Each row is a point on a landscape with many valleys, with its height.
From any point a ball takes the steepest step (drop divided by distance) to one of its 2 nearest points. It stops when none of these is lower. Distance is the straight distance between rows; heights are no part of it.
Fifu: [ 37 -25 -28 -10 -38   1  31 -15  -7  30 -42  -6  -1  -9  55 -75 -33  31
  36  15  26 -38 -17 -10   4   5  35 -84 -49 -11 -12 -27  56]  (h 296)
zuzak: [ -7  19 -35 -28 -57  63  10   0 -59 -65  14  -9 -13  34   7  33  21 -10
 -65 -29   7   2  -3   8 -26  21 -30  -2  43  27  20  29 -24]  (h 206)
gop: [  9 -38 -35  29 -65  10  48  25 -33 -11 -19 -43 -10   4  37 -25 -23 -22
  16  15 -36 -14 -21  -1   2  15  14 -56 -27  -2 -40 -67 -10]  (h 126)
Gobu: [ 34 -29 -52   0 -57 -14   4   7  -1  11 -31 -86  -7 -30  -3 -23 -15 -37
   8   4  13 -12 -27  52  20 -13   9  -4 -58 -28   9  -7 -26]  (h 430)
Fivi: [ 30 -16 -27 -43   5  31 -16 -22 -23  -5 -30  -3   3 -14  12 -43  23  37
 -41 -19  10  14   2  60 -37   3 -20 -50  19  19  58  29 -14]  (h 471)
zozam: [ -9 -14 -40 -10   9   0 -21 -18  -1  10  -4 -40 -10 -62  82  -3  20  20
   9 -30   4  29  18   3 -21  18  79 -59 -21 -13  52   6  24]  (h 451)
bol: [ 73   4 -48  21   0  47  -6 -18  29   0 -26  15  22  15   3 -47   2  24
   2 -31  38 -39 -37  81  -7   4  23  -5  15  44  22  -3 -11]  (h 499)
somu: [-22  12  31  -4  24 -12   4   2   7  22 -29 -32 -16  15 -26  14 -31 -20
  23  31  11   4 -19  -8 -16  -5 -49  16 -74   8  28  71   9]  (h 509)
lolat: [ 37 -29  25 -27 -22   4   5 -12 -77  -5 -11   8 -20   9 -75 -37  10   4
 -10  27  -5 -13  11  43  -9  -7 -89 -27 -27 -28  27  32 -22]  (h 275)
gite: [ 48 -55 -21  26  24 -20  48  17  45 -20 -25   1  26  16   8 -64 -53 -13
  28   9 -22 -11  29 -14 -16 -18  -6 -56 -27   2 -60 -84 -39]  (h 201)
Girob: [ 90  17  -9  -7  40   3 -34 -43   4  41 -30  40  28  17  24 -14  23  66
 -36  -5  10  19  25  34  25  18  22 -13  45 -41  27 -22   5]  (h 559)
debag: [ 32  -9 -37   9 -64 -18   2  11 -23  26 -25 -52   0   5  13   1  -5 -18
  27  -9   7 -27 -42  43  51  19  10  23 -11 -41  -2 -39  -6]  (h 410)
Gub: [ 20   3 -46  31 -51  44  31  10  -8 -42  10  -3 -12  18  56 -17   7 -21
  -4  -6 -25 -20 -23  21 -16   6  65 -50  17  30 -60 -72  -9]  (h 155)
timo: [ -3  23 -15   8 -21  17 -27  16  31 -33  49   7   0  11 -18  75  25  -3
   6   5  -8  51 -32   7   1 -20  40  71  38 -15 -14   4 -41]  (h 81)
kis: [-24 -14 -36  23 -57  -6  29  17 -34 -40  10 -64 -29 -24  52   5 -11 -41
   0   6 -36  12  -1  -8 -24 -16  45 -60 -31   6 -33 -35 -25]  (h 149)
divi: [  14  -41  -39  -25    5   29   43    1  -17  -27  -20  -13   23  -15
   55  -26   14   32  -40  -34   -6   24    8   42  -41   -9  -10 -104
    6   31   38    8  -15]  (h 464)
Ladi: [-49  -6  21  11  35 -24 -16  27  37  -8  56   0   5  -5  -8  87   6  24
  10   2 -72  74   1 -24 -30  -2  14  45  -6 -19 -32   2 -27]  (h 181)
laz: [ 45 -55  18  16  75 -35  -3  10  35  26 -50 -11  45  -2 -50 -12  32  46
  19 -28 -19  -4 -18  57  14 -16 -85  35  55 -13 -13  -4 -32]  (h 619)
Zarip: [-32  53 -31  50 -47  33  19  15 -34 -28  32 -43  18  15  27  72 -13 -43
 -15 -19  23 -17 -13 -27  28   1  28  11  25   4 -39 -15  -8]  (h 352)
mifub: [-21 -10  18  13  59 -25  12  18  23   5   6  -6  -5   7   1  39   1  12
 -27   8 -58  60  11   0 -10   8 -22  10 -13 -17  -5  -4 -38]  (h 218)
suk: [ 12  18 -35  -7 -91  -8 -16 -33 -61   2  14 -31  -7  -8  12  10   0  -9
 -54   4  32   6  31  -8  39 -21  20  -7  17 -45  -1 -19 -13]  (h 373)
povul: [-22  17  38  22  -8 -34   9  55  15  14  -9 -18   5 -10 -45  46  10  -2
   2   3  10 -32 -32 -20  60   4 -16  67  40 -27 -38   4  42]  (h 165)
Retod: [-40 -25  28 -11  75  -5 -21  -3   2  12   9   3   6  -6  -1  35  14  31
 -10 -22 -21  54  27   2  -7  18 -41  20  -5   3  50  37 -27]  (h 254)
sugu: [-14 -39  24 -31  -1 -13  -6  -5 -55   2 -31 -23 -49  17 -16   7  29   3
  27   8 -47  29 -45  43   0  49 -46  25 -14  -6  42  24   5]  (h 469)
siz: [-60  19 -19   4 -56  27 -25 -14  -3 -34  48   8 -30 -13  12 -31  30 -22
  22 -20  15 -45 -18 -13 -12  18  69  15  20  34  -5 -20  29]  (h 497)
zivel: [  7 -16 -11  -8  13  22  44   0 -14  -5 -12 -11  64   5  -1 -31 -20  15
 -43 -26  43  -7  42   5   7 -34 -44 -60  -5  11  21  11  -4]  (h 289)
zom: [-37  28   2 -14   5  35 -35 -34  19 -28  46  42 -46 -28  17 -15  25   6
  -9  18 -19  31  35 -23 -47   5  62 -17  -5  35  24   8  10]  (h 427)
Vek: [-74  -3  38  -1  60 -41 -43 -11  31  35  11  15 -13 -36  32   4   8  12
  65  -5  -2  14  18 -51   4  24  51  23 -29  -9  31  17  65]  (h 281)
fabez: [  0   6 -49   3 -12  10 -63 -23  44 -43  34  11   7 -35 -41  24  32  16
   4 -19  26  46  -2  38  -5 -30  34  74  42   6  15  21 -58]  (h 116)
vezu: [ 82  21 -16  32  63  48  -4 -13  52  26 -22  23  55  47  -1  -1 -17  42
 -13 -44  31 -23 -12  43   6  -1 -14  -4  26  50  17  13  -5]  (h 523)
muzis: [-51  29  21  13 -27  -4 -28  15 -16 -14  61  -7 -11  -7  12 100   0 -13
 -20 -13   3  39  35 -62  35   3  14  83  18 -32 -22  15  -9]  (h 304)
futo: [-14  46 -59  13 -95  23  -8 -20 -67 -25  26 -54   6   3  35  22 -15 -23
 -41 -26  46 -30 -11  -1  27 -13  51   0  43  -1  -6  14  -1]  (h 363)
pire: [-70 -38   3 -13  31   3 -10  12  15 -22  -7 -21   1  -9  -6 -65  25 -10
  66 -29   4 -12 -36  17 -25  17 -12 -16  -7  48  38  14   2]  (h 195)
Gimil: [ 19   5  38   0   3 -52 -40 -38   3  46 -11   2 -30  -7 -71 -10  14  -2
  54  39  17   6 -24  12  34 -40 -26  73 -25 -36  -2  25  14]  (h 404)
sinob: [ 98  21  28  30  50 -42  -3 -23  64  39 -22  57  -1  13 -26 -21 -43  21
  -2  25   1 -21  31 -29  47 -24   6  41  12 -37 -57 -30  20]  (h 322)
nup: [-33 -10 -28  -6  -8  27 -20 -14 -15 -48  26 -16 -19 -53  57   3  31  10
 -34 -27  -6  34  38  -2 -48   0  43 -44   1  29  28   4  -8]  (h 438)
rovi: [-57 -18  -9 -59 -53   0 -46 -21 -44  -5  21  -2 -37 -39  20 -36  22  16
  20 -21  27 -10  20   5 -18  23  31   0  -1  -7  74  27  38]  (h 476)
foti: [ -2 -63   1   3  11 -37  46  27   6 -10 -26 -26  10   1 -14 -60 -32 -24
  21  30 -34   5  18  -3  -8 -13 -46 -35 -44  -5 -14 -36 -48]  (h 234)
lus: [-22  35 -27  55 -19  30  31  44  16 -36  27 -38  41  17  -8  67 -28 -41
 -13 -10   0  -4 -19 -28  -3 -19  -6  22 -13  15 -65  -9 -32]  (h 339)
badum: [ -1 -46  16   0 -13 -21  41  34 -30  27 -38 -19  16   3  15 -34 -20 -11
  21 -13   3 -57 -34   0  43  32 -16 -27   2 -21 -14 -51  34]  (h 378)
tifa: [ -2  27  -9  17  24 -35 -19   5  76   2  30  30   3  12 -13  22  -9 -14
  39  37 -37  29 -21 -26 -37 -36  56  37 -25   7 -62 -20  -7]  (h 233)
Kosu: [ 44  28   5   1 -35 -10   3 -20 -23  19   1 -15   2  10  -9  13 -23  -6
 -41  33   9  13  28  -3  34 -14 -11   8 -21 -36   4 -19 -22]  (h 386)
Ruga: [ 43  58   7   0  21  -7 -27 -59  41  52 -14  31 -19   1 -17  -5  -7   0
  53  38  37  -6 -26  10  -1 -40  37  40 -38   7  19  46  35]  (h 343)
katu: [  0  32   8  36  74   2  39  32  37  41 -24   2  50   9  29  60 -56 -13
  -4  -6   4 -22  -9 -21 -11  -3 -27 -12 -27  40 -23  43  23]  (h 118)
feviv: [ -7  20 -23  20   4 -24   1   1  17  16  -2 -19   6 -12  57  15 -11 -19
   9  34 -40  27  19 -33 -17   2  60 -40 -43 -20 -47 -57   0]  (h 186)
Palib: [-59  -1 -13 -19 -60  13 -25  -4  -7 -34  24 -20 -53 -60  14 -26   9 -20
  41 -27   8 -24 -15   4 -26  11  60  22 -21  34  37  24  20]  (h 487)
razo: [  9  18  63 -12  26   7   0  -3 -23 -16  -2  30 -40  30 -90   7  28  -6
  -6  18   0 -29  -5  -1   2 -17 -81  50   8  15  -7  55   8]  (h 426)
Pep: [ 24  23  59 -35  13  -4 -29 -56  -2  34  -5  81 -65  20 -25 -16  37   1
  22  61 -23   1 -13   1 -10  12   6  16 -14   3  26  16  32]  (h 405)
kika: [-11   2  10  11 -32  26  49  23 -31 -24  10  59 -26  24   7 -31 -16 -13
 -14  15 -32 -30  10 -63  -8  21  -6 -55   7  42 -59 -58  33]  (h 516)
Pipo: [  2  38 -21  22 -41  -2 -30 -32  30 -35  53  24 -32  -8   0 -19  35 -27
   1  22 -13  11  22 -14   8 -15  79  19  23 -13 -37 -50 -22]  (h 193)
Luvob: [ 10 -60  25  -4  14 -16  53  49 -33  10 -43 -10  12  15  26   5   4   3
 -22 -17 -50 -28 -18  25  45  52 -48 -22  38 -25 -14 -58  -6]  (h 408)
Tol: [ 28 -21 -31  -4 -25  -9  -2 -19  19  11 -18 -17  -2 -26  21 -93   1  -7
  38  10  20 -31  -1  -1   0  -5  66 -34 -29 -18  -4 -40   7]  (h 272)
Vibi: [ 55 -33  20  14  74 -27  13   4  49  36 -27  19   7  17 -16 -26  -3  27
   2  12 -30  14   7  23   5 -13 -30  16  18 -15 -13 -27 -46]  (h 574)
bobuz: [ -2  22 -29  29 -26  28  20   4  16 -38  26 -30  22   6 -26   5 -28 -40
 -36   6  18   1  22  -1  -7 -33 -18 -12 -24  26 -24  -3 -57]  (h 325)
Kimez: [ 88  19 -23 -27 -83  -6 -20 -18 -45  26 -12   2 -28  27  18   4  11  -6
  16  19  13 -24 -47  63  46  15  27  23  10 -49  21 -19  19]  (h 431)
dulir: [-41 -41  26 -21  24 -14 -57 -27  20 -10  20   6 -41 -18 -46  -5  42  29
  48  16 -18  42   2  17 -15  -7 -22  71  -1   5  34  32 -25]  (h 457)
kipa: [-32 -10  55 -15  45 -10 -25 -25  24  20   6  35 -59   5 -39   3  55  13
  54  37 -22  26 -37 -19 -16   9  -9  53 -13  18  16  39  27]  (h 429)
Pem: [ -3  41  11  -6  23   8 -31 -41  12  37  -6  12  -4 -13   4 -17 -14   9
  20  11  37 -11  -3   3  -9  -5  31  -2 -40  25  46  51  34]  (h 323)
kiram: [-59   1  16  -3  12  -6 -30  28 -19 -13  36 -15   8 -13  25  80   3  23
 -24 -29  -8  38  41 -28  17  25 -11  52  13 -17  28  30 -22]  (h 286)
Teped: [-26  63   1   0  -7  41  -5   5 -19  -7  29 -14 -25  19  35 116  -5 -26
 -26   8   3  25 -14 -22 -14  16  15  20 -25  29  30  58   9]  (h 65)
tenug: [ 39  -9  -3 -20 -29  25  42 -17 -13  40 -27  33  13  19  23 -59 -64  27
   7   3  56 -55   4  -4  11  -8 -21 -81 -25  -1 -16  -4  76]  (h 318)
sola: [  0 -16 -36   5 -22 -37  10   1  -2 -10  -8 -56 -17 -35  50   7 -22 -29
 -17  37 -41  48  22  -2 -35 -13  39 -55 -65 -28 -26 -28 -33]  (h 167)
madul: [-24  36  13 -13   4 -14  13 -13 -17  14   9  46 -29 -18   6 -10 -34 -18
 -26  62 -14   5  35 -79 -12 -11  -9 -23 -48 -19  -8   1  27]  (h 409)
desaf: [ 16   6 -16  15   8  56  20   0  30 -19  -8  21 -12  15  -5 -57  -4  -3
  15 -14   0 -41 -41  33 -42   4  17 -38   0  72  13   3   3]  (h 477)
Ziti: [ 16  13  10 -12  23   1 -42 -47  11   1  11  19 -26  -6 -46  -5  37  22
  -2  15   7  23   9  41  -9 -21 -12  39   2   3  41  36 -26]  (h 472)
dodi: [  51   33  -10  -25 -100   17  -21  -21  -41  -22   12   10  -48    3
  -18  -24   22  -36    1   22   37  -32  -46   60    7  -15   33   27
   15  -15   11    7   -5]  (h 445)
gelel: [-28 -17 -18 -36  -7  -8 -18  17 -42   0 -22 -65 -13 -16  40  64   2  19
  20 -20  -7  36 -11  36   3  50  -2  24 -31 -12  84  55   3]  (h 66)
Masut: [-33  31   0   7 -42  33  16   2 -19 -19  21  24 -35  20  15 -13  10 -42
  15  17 -19 -40 -32 -33 -12  29  42 -11   6  33 -32 -40  36]  (h 507)
vov: [-62 -17  27 -50 -18  -2  38  21 -44  37   6  30  -5  -6  31 -39   8  18
  -2 -20  21 -22  11 -54  16  31 -19 -76   4  -6  -6   1  91]  (h 416)
rut: [ 34  16  58  -8  27   8  20 -11  17  11   3  87 -44  34 -33  -7   3 -20
  -7  48 -33 -30 -13 -19   2  11 -19  31   2  19 -25  -4  20]  (h 382)
Gom: [-54  -6 -16 -23 -31  22 -26 -14 -17 -48  27   3  23 -31 -30 -66   9 -11
 -30 -43  63 -28  41   3 -25 -22  -6 -14  30   6  17   7 -21]  (h 249)
Batav: [ -9   4  20  26  13  11  52  39 -19 -15  -1  48  17   7  19   0 -38 -20
 -56  16 -31 -21  38 -71   0   0 -27 -45  13  16 -84 -49  13]  (h 524)
bav: [-13  -5  31  20  12 -30  29  65  49  21 -31 -41   6  -5 -58  38 -24  -8
  53  12  -9 -56 -63 -16  18 -29 -33  72  29   9 -48  22  34]  (h 224)
Dul: [-37 -40  27   0  53 -60 -28  -5  30  25   5 -24   1 -31   7 -16   4  17
  56  -2 -19  47  28 -16  11   6  24  13 -22 -48  21 -12   4]  (h 244)
legep: [ 46  26 -20 -19 -91 -20 -44 -24 -55 -17  13 -17 -10   4 -66   3  15 -28
  -3   1  54 -22  -1  54  41 -26 -20  48   0 -50   8   5 -14]  (h 450)
pado: [ 47  23  -4   1   0  -6  30 -21  -2   8  -8  40  -7   8   2 -20 -49  -3
 -32  52 -17   7  47 -50   8 -19  -4  -8 -31 -24 -30 -28 -17]  (h 398)
pip: [ 22 -46  44   4   6 -48  37  10   0  22 -28   9 -30  12 -43 -65 -31 -19
  19  52 -52  -3  11 -11   0 -13 -51  11 -34 -25 -38 -43 -36]  (h 266)
Dotiv: [ 17 -24  18  -7  -1  -2  28  30 -26  -3 -23  -1 -28  32   0  33  28   1
 -15   5 -61   7 -53  36  25  53 -40  29  26  -9  -2 -20 -15]  (h 439)
bitog: [-40   4   0 -32 -31  46 -24 -11 -30 -56  31  -7 -25  -7 -31  -9  15  -7
 -20 -21  24  -3  15  10 -33   5 -19  23   7  30  43  44 -15]  (h 228)
Lomi: [  3  66  17 -23 -70   9 -21 -42 -35 -14  41  38 -51   7   4  41  -4 -22
 -39  53  25   7  26 -47  13 -12  34  22   1 -16   8  13  13]  (h 425)
velol: [ 20  26 -16 -28 -44   5  -8 -42 -17  28   8  14 -15 -18  21 -32  -3  40
 -52  15  32  19  42 -24  -2 -28  15 -56 -16 -14  27  29  18]  (h 444)
kupin: [ 65  38   1  13  73  20 -33 -35  33  54 -21  42  43  23  22  -7   9  51
 -15 -29  54  -7   8  29  10   0  16 -10  27  11  35  27  25]  (h 541)
tolur: [-21  -4 -18   1   6  40   0  -4   6 -20  15  20  63  -1  -8 -45  13   2
 -34 -55  62 -35  36  -1  -5 -14   1 -34  51  25  -1 -16 -13]  (h 267)
Zup: [ -1  16 -13  33  61  22  -1  36  61 -16  22  -3  46  20 -17  24  -9   8
  -1 -22 -10  25 -13  -2 -39 -30 -21   3   9  41 -25  13 -47]  (h 227)
lopeb: [ -9  15  36  20  58   0  42  33  17  33 -31 -22  74  -1   2  32 -44 -15
 -19 -27  40 -45   4 -23  32 -16 -45  -3  -6  11   2  43  33]  (h 150)
lorob: [-16  46 -26  -9 -58  25  -3  10 -29 -22  15 -57 -42   0  27  83 -15 -33
  -2   2  25   9 -33   4  -8   4  28  29 -44   9  46  61  14]  (h 59)
pumu: [-32  -9  19   0  32  -9   5  35   0   7 -18 -51  -2   8 -45  78 -20   0
  37  14  11  34 -39 -19 -16 -21 -54  58 -40 -10  25  89  -6]  (h 526)
viliv: [ 11   5  44  15   5 -15  22  31  -8  21 -29 -18  40  -5 -49   6 -35 -20
  -4 -16  54 -74   8 -17  47 -14 -58  19   2 -12 -25  19  27]  (h 187)
dafir: [  2   6   4 -28 -41 -38 -60 -26 -41  13   4 -15 -24 -12 -47  -5  27  -6
  38   8  31  -2 -11  27  38   1  -2  51  -7 -56  25  20  12]  (h 432)
sivu: [-36  37 -18  18 -21 -35 -37  -7  45 -17  57  15 -20 -18  -8  30  -5 -36
  34  32 -16  37   8 -32 -11 -29  78  52 -14 -28 -69 -43 -10]  (h 212)
mal: [ -9   7  18  46  10 -31  22  59  60  21 -17 -30  35  -9 -43  15 -50 -23
  29 -20  26 -58 -16 -44  33 -46 -37  43   6   0 -59   5  -3]  (h 229)
Torim: [ 83  10 -21  23  15 -36  11  -2  78  22   4  29   2  37  -7  24 -31 -10
  29  51 -48  31 -13  12 -15 -38  44  28 -31 -36 -69 -37 -38]  (h 261)
bab: [-29  38   0  23  35  22  24  26   3  -8  12 -19  25  16  21  77 -27 -12
 -24  -7  -5  24  -1 -20 -29  21 -13  -8 -36  27   4  37  -5]  (h 86)
binon: [ 24  53  -2 -28 -31 -18 -43 -66 -20  28  22  10 -34 -21  15  13   2  11
 -18  39  24  30  37 -18  10 -21  62  11 -26 -39  43  23  22]  (h 433)
Kiman: [ 33 -34  29   6  -3 -10  41  13 -14  53 -57  15  -5  10   0 -55 -63   0
  53   7  19 -77 -38 -18  18  19 -21 -43 -25  12 -15 -27  64]  (h 347)
riziv: [-43  44  14 -14 -28  14 -18 -32  -3 -17  38  34 -44 -21  -8  -7 -17 -26
 -19  40  -1  11  40 -54 -33  -9  33  16 -36  15  10  29  10]  (h 417)
mub: [ 52  27  58  13  46 -21   2 -11  62  21 -13  79 -23  23 -36  -7   8  18
   0  28 -23 -37   0 -17  18 -15  -8  52  51  11 -49  -8  31]  (h 358)
Zufar: [-44 -50  -3 -22 -10  18  48  26 -18 -28   6  20  30  -4  23 -70  19   4
   0 -34   2 -17   8 -13  -6  13  -5 -86  20  11  -5 -56  27]  (h 441)
depum: [ 34  10  34 -13  29  31 -22 -27  14 -39  19  51 -23  34 -69 -12  43   2
  -8  11   4   2 -10  33 -21 -31 -51  50  24  28   4  31 -31]  (h 452)
sinin: [-91 -22  10 -51 -34   7  36   6 -18 -18  42  25   4 -12  15 -70  14   8
  -9 -24  32 -17  27 -38 -19   6 -20 -75  12  22   1  -1  54]  (h 428)
bal: [-22   8   8  23  -4  -6 -11  15  20 -10  24   1  -1   6 -31  18  17  -6
  13  -4  -6   6 -40  -8  11   0   3  55  19  -2 -14  -7 -11]  (h 117)
zel: [ 21   6  68  -5  50  16  21  -3 -15  12 -15  59 -21  25 -50  -5   9  10
 -53  33 -22 -24  23 -10  -9  -6 -65   0  12  31 -13  27  10]  (h 403)
ger: [ -1  -2  24  36  76 -30  10  35  44  28  -7  11  42   1  14  57  33  47
 -18 -22 -35  14 -12   6  31  26   4  26  69 -20 -20 -12   5]  (h 706)
tavag: [  5 -67 -10   5  49 -46  -2  20  14  24 -58 -41  63 -10  -1  -5  19  26
  40 -38  -8  31 -26  46  36  10 -37  22  25 -36  19 -15 -26]  (h 662)
lanu: [-13  -2  30 -36 -17   1   1 -17 -44  19 -22 -22 -75  14 -23  15  -4 -22
  46  52 -13   9 -39  19 -15  19 -29   6 -71   8  50  55  26]  (h 493)
tusi: [ 58 -22  13  41  50   4  44  23  20   5 -21  40  30  15  22  -1 -45   2
 -44   3 -28  -9  45 -33  -1  -2 -29 -38  17  -2 -60 -59  -9]  (h 533)
duvo: [ -5  -3 -30 -13 -33   8 -34  -6 -26 -35 -16 -17  56  -9 -23 -10  29   6
 -11 -65  37   8   8  52  -2  37 -24  34  65  -1  18  18 -30]  (h 80)
bam: [-15 -30 -10 -18   4  48  28  18 -11 -15 -15  34  -3  26   2 -65  16  10
  -1 -11  -9 -34 -28  17 -27  41 -14 -67  22  58   7 -20  18]  (h 459)
vite: [-28 -18 -52  -2   7  34   6   2 -14 -49   3 -14  48 -18  54   4  30  17
 -48 -62  16  24  20  27 -31  14   6 -62  51  36  35   0 -19]  (h 453)
Vage: [  4  27  -5  17  -5  19  -7   6 -18   4  20  16  20  20   5  20  28  10
 -39 -26   1 -10  -2   3  36  22  -6  28  57 -17  -1 -15  -8]  (h 156)
bakov: [-50 -10   0  18  11 -30 -11   8  13   4  23 -15  14 -27  24 -19  12 -15
  30 -11  -7  14  24 -36  15   6  45 -11 -11 -29  -6 -44  -4]  (h 210)
pezo: [  4 -37  49 -24 -16 -32  21  -6 -50  16 -35 -25 -38   5 -51 -38 -13 -28
  14  57 -20  -6   6   6   2  -7 -75 -14 -66 -13  14   2 -13]  (h 300)
Zos: [-71 -33  -8  11  46  -6 -27  58  23 -29  42 -26  34 -19 -29  69   8  23
  30 -37 -38  45  -3 -21 -28 -13  -4  52  24   5 -10  24 -28]  (h 138)
duf: [ 23  31 -20  -6 -39  57  12   8 -55 -13  12  20   1  50  38  33  24   2
 -54 -22 -14 -26 -23  19   3  45  -3 -20  67  21  -3 -13   3]  (h 185)
Mab: [111  -1  -9  33  13 -24   9 -20  54  39 -21  30  -1  28   7   1 -44  10
   0  24 -13  -1   9   3  45   5  40  15   1 -40 -49 -62 -12]  (h 291)
Lar: [  7   4   9 -53  -2  26 -18 -40 -34   3   5  26   2 -10  -8 -32  19  58
 -49   0  21  26  49  19 -27 -16 -30 -54  15  -6  52  45   6]  (h 456)
Gifer: [-16 -31 -28 -32 -21  -8 -26  -2 -35 -17 -31 -49  27  -4  30  11  31  21
  -4 -55   0  32 -13  63 -12  66 -16   8  38   0  55  32 -11]  (h 111)
fen: [  8 -17  18 -46 -28  21  20   8 -78  -3  -2  14 -33  29 -14  -2  11  19
 -52  21 -25   4  -1  18  -7  30 -72 -36   8   7  14  15   6]  (h 245)
meza: [ 10 -29 -33  12  10   3  38   4  24 -12  -9 -39  48 -16  10 -15 -22 -24
 -25  -9  18  24  38   5 -12 -41  -1 -59 -22  -6   0 -12 -54]  (h 309)
bori: [-33 -11  37 -18  -4 -32  26  23 -43  52 -24  -5  18 -11  30 -14 -11  -1
   8  -2  26 -50  -7 -49  50  30 -12 -38   9 -26  -4 -26  83]  (h 401)
pedap: [-15 -55 -17  -7  -3 -12  -4   0  19  -7 -27 -29  -3 -23   2 -96  18 -11
  59  -9   8 -19 -33  40 -18   2  30 -28 -26  15  31  -9   1]  (h 239)
temom: [  7  39 -43  48 -32  24  -2 -14  20 -47  41   3   6   6  35  -5  31 -24
 -10  -9  -1 -12   5   6  -7 -20  91  -8  36  18 -67 -63 -23]  (h 175)
gedid: [ 43 -22 -43  49  24  -2   3  13  78 -28  -1   1  41   5  -5 -44 -18 -18
   6 -25   3 -15  34  10  -8 -34   7 -20  19  11 -70 -68 -55]  (h 166)
dukez: [-68 -28   3 -54   0 -15 -19   7 -32   2  13 -19 -19 -38  65   8  11  20
  18 -13  -8  34  41 -23 -10  28  33 -41 -21  -3  78  11  38]  (h 463)
ropo: [-52   6  38  26  68 -27  16  35  13   5  14   5  35 -10  51  75  22  15
 -45 -28 -42  17  34 -29  25  37   0  -8  44 -20 -29 -12  23]  (h 722)
sukur: [-20 -30 -24  16  61   5 -25  18  56 -19  16 -15  35   2 -53  48  17  27
  31 -20 -18  33 -47  -1 -39 -34  -5  48  29  22   9  32 -49]  (h 189)
vud: [ -1  18  13 -11 -47  32  28  21 -68 -41   4 -20 -17  20 -16  48  -8 -28
 -65   6   1   7  10 -17   5  11 -57   0   8  -8   6  19 -18]  (h 223)
gane: [-19 -30 -14  25  44 -45 -17  31  31  20  -2 -28  71 -18  15  53  19  32
   7 -50 -11  41 -19  14  32  16   4  18  39 -30   6 -15  -5]  (h 688)
dobup: [-43  36  16  -9  46   4 -30 -28  13  43  -6  23 -27  -9  39  27  -7   1
  34  19 -13  23  -4 -31 -23  34  41 -19 -49  25  43  43  63]  (h 305)
gon: [ 67  20   4  11  26 -49 -17 -39  51  67 -26  22  -9   9 -35 -13  -9   1
  65  43  13  -3 -16   3  18 -41   9  50 -31 -24 -18   4   4]  (h 369)
musi: [ 84 -53  22  20  70  -3  47   1  27  20 -46  33  20  31   7 -29 -47  28
 -18   9 -39 -11  12  11   5   8 -45 -44  12   4 -24 -38  -4]  (h 549)
Zene: [-26   7 -10 -34 -31  12 -23  -1 -41  -3  -2 -51 -22 -26  33  67 -18   6
 -14   4  16  20  28  -2 -10  13   9   3 -51   9  91  77   2]  (h 37)
Bek: [-29 -30 -18 -15   5 -10 -47 -15  16 -29 -15 -11  36 -24 -21 -56  32  12
  38 -59  31  -8 -30  44  -1  13 -11  21  39  13  22   8 -23]  (h 134)
zipa: [  9  12 -27  53  48  25  12  26  57 -30  19   7  79  22  13 -11 -11 -18
 -22 -46  16  -4  29   1 -25 -27   3 -30  32  34 -49 -41 -54]  (h 196)

For each start below, name the point where the ball stops.
Kiman: duvo
depum: gop
mal: Zene
velol: timo
dulir: gop
futo: timo
legep: gop
lolat: timo

Call two points neighbours if one is among the 2 nearest of the other. Go from one point of each pair to the other, from neighbour to neighbour, staying as low as possible. Name the highest point that can't be avoided.
duvo and Zene: Gifer
duvo and gedid: pezo
duvo and timo: mal
gedid and Zos: Zup
